Points on a hilly landscape, in no order, each with its height.
From any point a ball takes the steepest step (drop divided by distance) to one of its 4 nearest points. It stops when none of these is lower. Distance is the straight distance between rows; heights are no part of it.
q_506: -17, -42, 15, -11, 30, -10, 24, -7, 23, 15, -41, -21, 18, 38, 5, -17, -30, -56, 9, 20  height 572
q_875: -12, -44, 46, -51, 18, 40, 30, 23, 20, 10, -27, -14, 20, 25, 18, -48, -24, -51, -12, 12  height 827
q_285: -13, -35, 19, -17, 24, 0, 29, -3, 12, 7, -36, -15, 8, 26, -1, -29, -28, -56, 9, 16  height 573
q_923: -11, 43, 8, 15, 2, 1, 3, -14, -12, 8, 27, 19, -2, -22, -13, 33, 29, 63, 0, 0  height 301
q_765: -15, -38, 16, -15, 19, 25, -30, 5, -10, -51, 27, -32, 9, -11, 58, -30, -8, 2, 41, 3  height 481
q_671: 17, 10, -13, -1, -20, 0, -12, 7, -4, -7, -1, 4, -19, -15, 2, -3, 10, 13, 6, 6  height 382
q_299: -2, -44, 63, -45, 15, 36, -4, 30, 12, -2, 1, -27, 14, 6, 51, -46, -36, -30, 14, 9  height 872
q_490: 13, 20, -14, 16, -31, -8, -2, -1, -9, 19, -5, 17, -14, 1, -24, 22, 22, -6, -17, -12  height 482
q_466: -3, 35, -17, 3, -17, 2, -13, -3, 6, -22, 13, -3, -21, -26, -1, -20, 12, 42, -1, 5  height 291
q_155: -5, -44, 30, -22, 5, 12, -5, 16, 4, -11, -4, -26, 22, 6, 38, -22, -30, -38, 22, 8  height 537
q_103: -28, -41, 8, -16, 25, 0, 22, 2, 33, 17, -20, -20, 19, 25, 5, -15, -44, -58, 6, 0  height 566
q_436: 31, 1, -21, 14, -18, -18, 22, 3, 3, 32, -35, 22, -14, 50, -36, 10, 9, -24, -44, 10  height 766
q_630: -25, -46, 35, -33, 26, 28, 39, 6, 15, 12, -31, -12, 25, 38, 13, -38, -43, -50, 5, 13  height 688
q_324: -16, 48, -11, 15, 10, -8, -11, -3, -5, 2, 30, 17, -24, -16, -5, 8, 11, 54, -7, -1  height 228
q_233: 18, -24, -30, 16, -10, -20, 10, -5, 19, 18, -41, 6, -8, 29, -30, 3, -16, -41, -11, -2  height 719
q_342: 34, 26, -6, 23, -28, -5, 29, -14, -8, 25, -18, 14, -4, 17, -33, 20, 19, 3, -28, -14  height 522
q_144: 18, -1, -32, 17, -12, -2, 15, -7, -6, 19, -17, 11, -3, 10, -17, -6, 7, -28, -7, 2  height 555
q_581: -3, 40, 10, 11, 35, -6, -5, -9, -15, 12, 27, 39, 6, -12, -26, 52, 24, 76, 10, -2  height 547
q_911: -3, -36, 11, -12, 0, 5, -17, 1, -1, -26, -2, -37, 8, -6, 33, -12, -14, -25, 24, -1  height 364
q_365: -8, 38, 20, 19, 15, -14, -1, 0, -36, 14, 28, 26, 18, -11, -19, 69, 19, 53, -6, -16  height 289
q_789: 3, -18, -10, 1, -4, -3, -18, -3, 2, -14, -3, -31, -3, -19, 32, -15, 2, -24, 28, -2  height 357
q_336: 18, 19, -6, 18, -24, -13, 30, -23, -2, 38, -21, 26, 19, 32, -47, 35, 15, -8, -39, -15  height 401
q_977: -17, -36, -10, 2, 18, -5, 10, 11, 15, 5, -31, -10, 25, 19, -1, -11, -25, -53, 5, 5  height 519
q_295: 17, -30, -34, 0, -14, -19, 29, -14, 15, 20, -42, 5, -16, 48, -18, 8, -7, -30, -9, 18  height 798
q_974: 4, 0, -26, 2, -10, 8, -10, 3, 3, -10, -7, -27, -13, -5, 9, -9, 6, -17, 2, -9  height 440
q_193: 7, -36, 5, -8, 8, -16, -9, 6, 16, -4, -12, -38, -1, 5, 14, -13, -14, -42, 18, -1  height 427
q_833: 16, 29, 14, 28, -1, -19, 14, -27, -18, 41, -21, 34, 34, 33, -45, 51, 34, 7, -33, -12  height 237
q_471: -12, -29, -1, 6, 5, 16, -44, 16, -8, -67, 35, -25, -4, -35, 46, -41, -14, 17, 38, 4  height 546
q_969: 8, 19, -20, 13, -26, 2, -2, 3, -1, -9, -4, 0, -13, -5, -15, 9, 27, 29, -6, 0  height 417
q_982: 1, -28, 6, -8, 19, 21, -4, 8, 13, -16, -15, -24, 2, -14, 28, -23, -20, -45, 16, 11  height 406
q_771: -27, 33, -26, 4, -11, 6, -19, 1, 2, -18, 30, 15, -30, -27, -1, -12, 11, 64, 0, 14  height 387
q_415: 24, 11, 20, 32, -12, -23, 35, -28, -7, 36, -28, 38, 13, 54, -48, 36, 28, 4, -44, -6  height 393
q_932: -13, -45, 20, -24, 17, 7, 2, 2, 21, 6, -11, -22, 14, -3, 21, -16, -32, -48, 12, 3  height 581
q_940: 12, 10, -28, 5, -20, -4, -18, 8, -7, -19, -9, -11, -12, -13, 6, 5, 21, 10, 11, -7  height 403
q_936: 20, 10, -22, 12, -27, -12, -7, -10, 4, 4, -6, -2, -16, -15, -18, -1, 10, -13, 2, -9  height 115
q_512: -14, -55, 46, -15, 28, 23, -34, 18, 1, -55, 45, -27, 11, -8, 49, -47, -30, 8, 33, 7  height 575
q_772: 9, 26, 22, 12, 9, -6, 14, -16, -24, 36, 6, 30, 21, 9, -43, 62, 24, 26, -16, -9  height 148
q_392: 9, -19, -17, -5, -4, -16, 13, -12, 11, -5, -35, -14, -3, 0, -17, 3, -7, -44, -7, -2  height 558
q_428: 3, -27, -11, -23, 0, 1, 3, 0, 5, -12, -20, -15, -4, 0, 18, -23, -4, -46, 17, -11  height 470
q_761: 27, 22, -1, 34, -11, -19, 22, -11, -12, 47, -25, 46, 10, 47, -35, 20, 9, -6, -33, -12  height 480
q_621: 7, 43, 10, 10, -7, -4, 11, 10, -11, 20, 25, 28, -13, -3, -24, 33, 30, 45, -18, -13  height 197
q_203: -17, -37, 36, -26, 7, 42, 2, 22, 3, -24, 23, -36, 11, -10, 55, -40, -34, -11, 16, -5  height 545
q_473: 4, 37, 4, 4, -17, -3, 13, -5, -15, 22, 13, 32, 7, -11, -2, 48, 21, 23, -25, -11  height 194
q_274: -15, 30, -28, 9, -20, -8, -38, -1, 6, -46, 28, 14, -38, -33, 3, -35, 8, 61, 9, 4  height 530
q_878: -9, -31, 15, -11, 3, 29, -31, 1, 1, -35, 11, -33, 10, -13, 47, -22, -18, -10, 40, -18  height 432
q_541: -41, -57, 33, -29, 37, 6, 44, -9, 19, 10, -39, 7, 30, 43, 1, -30, -29, -53, 2, 10  height 773
q_896: 18, 24, 4, 23, -17, -14, 4, -5, -27, 43, 7, 40, 2, 7, -34, 41, 31, 22, -26, -7  height 101
q_903: 20, 19, -15, 8, -30, -2, 13, 0, 1, 32, -14, 18, -7, 12, -31, 21, 11, -13, -31, -10  height 538
q_16: 20, -17, -26, -7, -14, -21, 15, 5, 14, 12, -24, -3, -11, 25, -22, -7, -6, -40, 3, 0  height 656
q_773: 10, -20, -23, -5, 12, -28, 27, -16, 17, 6, -44, -10, 8, 16, -18, -3, 0, -66, 3, -5  height 634
q_259: 11, 37, -8, 2, -9, -5, -5, 1, -5, 12, 10, 8, -26, -12, -29, 33, 18, 24, -30, 14  height 302
q_20: -1, 44, 4, 12, -5, 3, 8, -4, -18, 28, 20, 18, 6, -18, -24, 51, 30, 46, -19, -16  height 134
q_650: 12, -14, -19, 3, 6, -4, -3, -6, 1, 5, -25, -13, -3, 7, 11, -2, -7, -43, 0, 0  height 504
q_52: 1, 31, -9, 2, -8, -7, -4, 10, 12, 0, 17, 5, -17, -15, -8, 4, 9, 48, -6, -4  height 121
q_753: -11, -33, 39, -18, 21, 26, -35, 13, -8, -22, 19, -27, 20, -6, 41, -34, -37, -23, 22, 11  height 147
q_468: -18, -42, 38, -50, 17, 27, 15, 11, 20, -1, -4, -25, 25, 12, 35, -43, -32, -54, 3, 6  height 906
q_927: -6, 46, -7, 3, -10, -18, -1, -1, -7, 2, 32, 17, -9, -31, -13, 15, 18, 51, -15, -11  height 243
q_924: -8, -31, -13, -17, 10, 13, -36, -3, -5, -49, 15, -13, -8, -28, 40, -20, -21, -3, 35, -6  height 503
q_478: -11, 49, 3, 12, 29, -9, -25, 8, -5, 1, 28, 31, -7, -22, -18, 22, 10, 90, -14, 11  height 451
q_413: -4, -11, 5, 0, 11, 6, -24, -2, 10, -23, -5, -23, 10, -23, 34, -13, -19, -19, 24, 0  height 290
q_412: -24, -48, 35, -29, 24, 12, 16, 17, 23, 1, -19, -25, 29, 16, 20, -36, -23, -56, -3, 11  height 760
q_819: -6, 1, -18, -4, -8, 11, -19, 13, -2, -37, 26, -6, -25, -27, 10, -16, 11, 15, 24, -4  height 714
q_479: -5, -31, 18, -5, 7, 1, -9, 11, -5, -27, 2, -27, 6, -11, 37, -19, -19, -23, 27, 0  height 378
q_758: 12, 25, -13, 10, -34, -10, 14, -2, -11, 34, 2, 27, 2, 12, -16, 18, 24, 4, -35, -8  height 341
q_844: -19, -5, -22, 4, -5, 7, -50, 11, -9, -54, 16, -8, -29, -28, 21, -39, -1, 31, 35, 11  height 305
q_472: 27, 11, -24, 18, -20, -5, 29, -3, -3, 17, -10, 8, -2, 8, -22, 10, 12, -8, -7, -4  height 670
q_535: 12, 28, -23, 16, -15, 0, -5, 10, -6, 7, 8, 7, -22, -9, 4, -9, 13, 28, -3, -12  height 276
q_87: -11, 13, -22, 9, -18, 3, -30, -4, -8, -59, 19, 9, -23, -33, 17, -29, 2, 32, 26, 8  height 711
q_867: 13, 33, -1, 5, -27, -3, 10, -7, -15, 5, 21, 15, -8, -16, -11, 24, 14, 34, -6, -11  height 332
q_754: 16, 33, 10, 0, -26, 3, 10, -10, 6, 20, 17, 15, 2, -11, -19, 23, 25, 30, -23, -8  height 348
q_361: -8, -26, -9, -15, 24, -16, 5, 2, 20, 2, -21, -30, 22, 11, 12, -15, -26, -55, 13, 8  height 475
q_978: 4, 38, 0, 13, -1, -4, 10, -4, -26, 31, 25, 22, 13, -4, -24, 53, 27, 36, -11, -22  height 41
q_405: -10, 39, 1, 14, 37, -4, -10, -14, -14, 1, 26, 37, -4, 1, -13, 38, 18, 74, -5, 11  height 618
q_77: 21, 11, -28, 3, -25, 0, 4, -9, 9, 10, -14, -17, -22, 17, -7, 12, 0, -12, 1, 1  height 209
q_707: -12, 49, -5, 8, 3, -6, -16, 17, -4, -7, 48, 23, -21, -29, -2, -12, 4, 74, -17, 21  height 310
q_733: -12, -1, -17, 6, -20, -1, -25, -5, -5, -36, 15, -17, -12, -35, 8, -13, 0, -2, 10, -13  height 799
q_504: -20, 40, 18, 11, 60, -5, -16, -11, -28, 6, 43, 20, 9, -13, -13, 42, 13, 92, -6, 37  height 834

Call two points neighbours if one is among the 4 nearest of the other. Go from one point of each pair to the other, from neighbour to neighbour, staying as low as possible. Name the highest point that can't be avoided.
q_936 and q_978 => q_671
q_753 and q_978 => q_974
q_753 and q_413 => q_479
q_52 and q_978 => q_923

Where does a ball stop that starts at each point below?
q_285 => q_413
q_541 => q_413
q_103 => q_413
q_436 => q_978
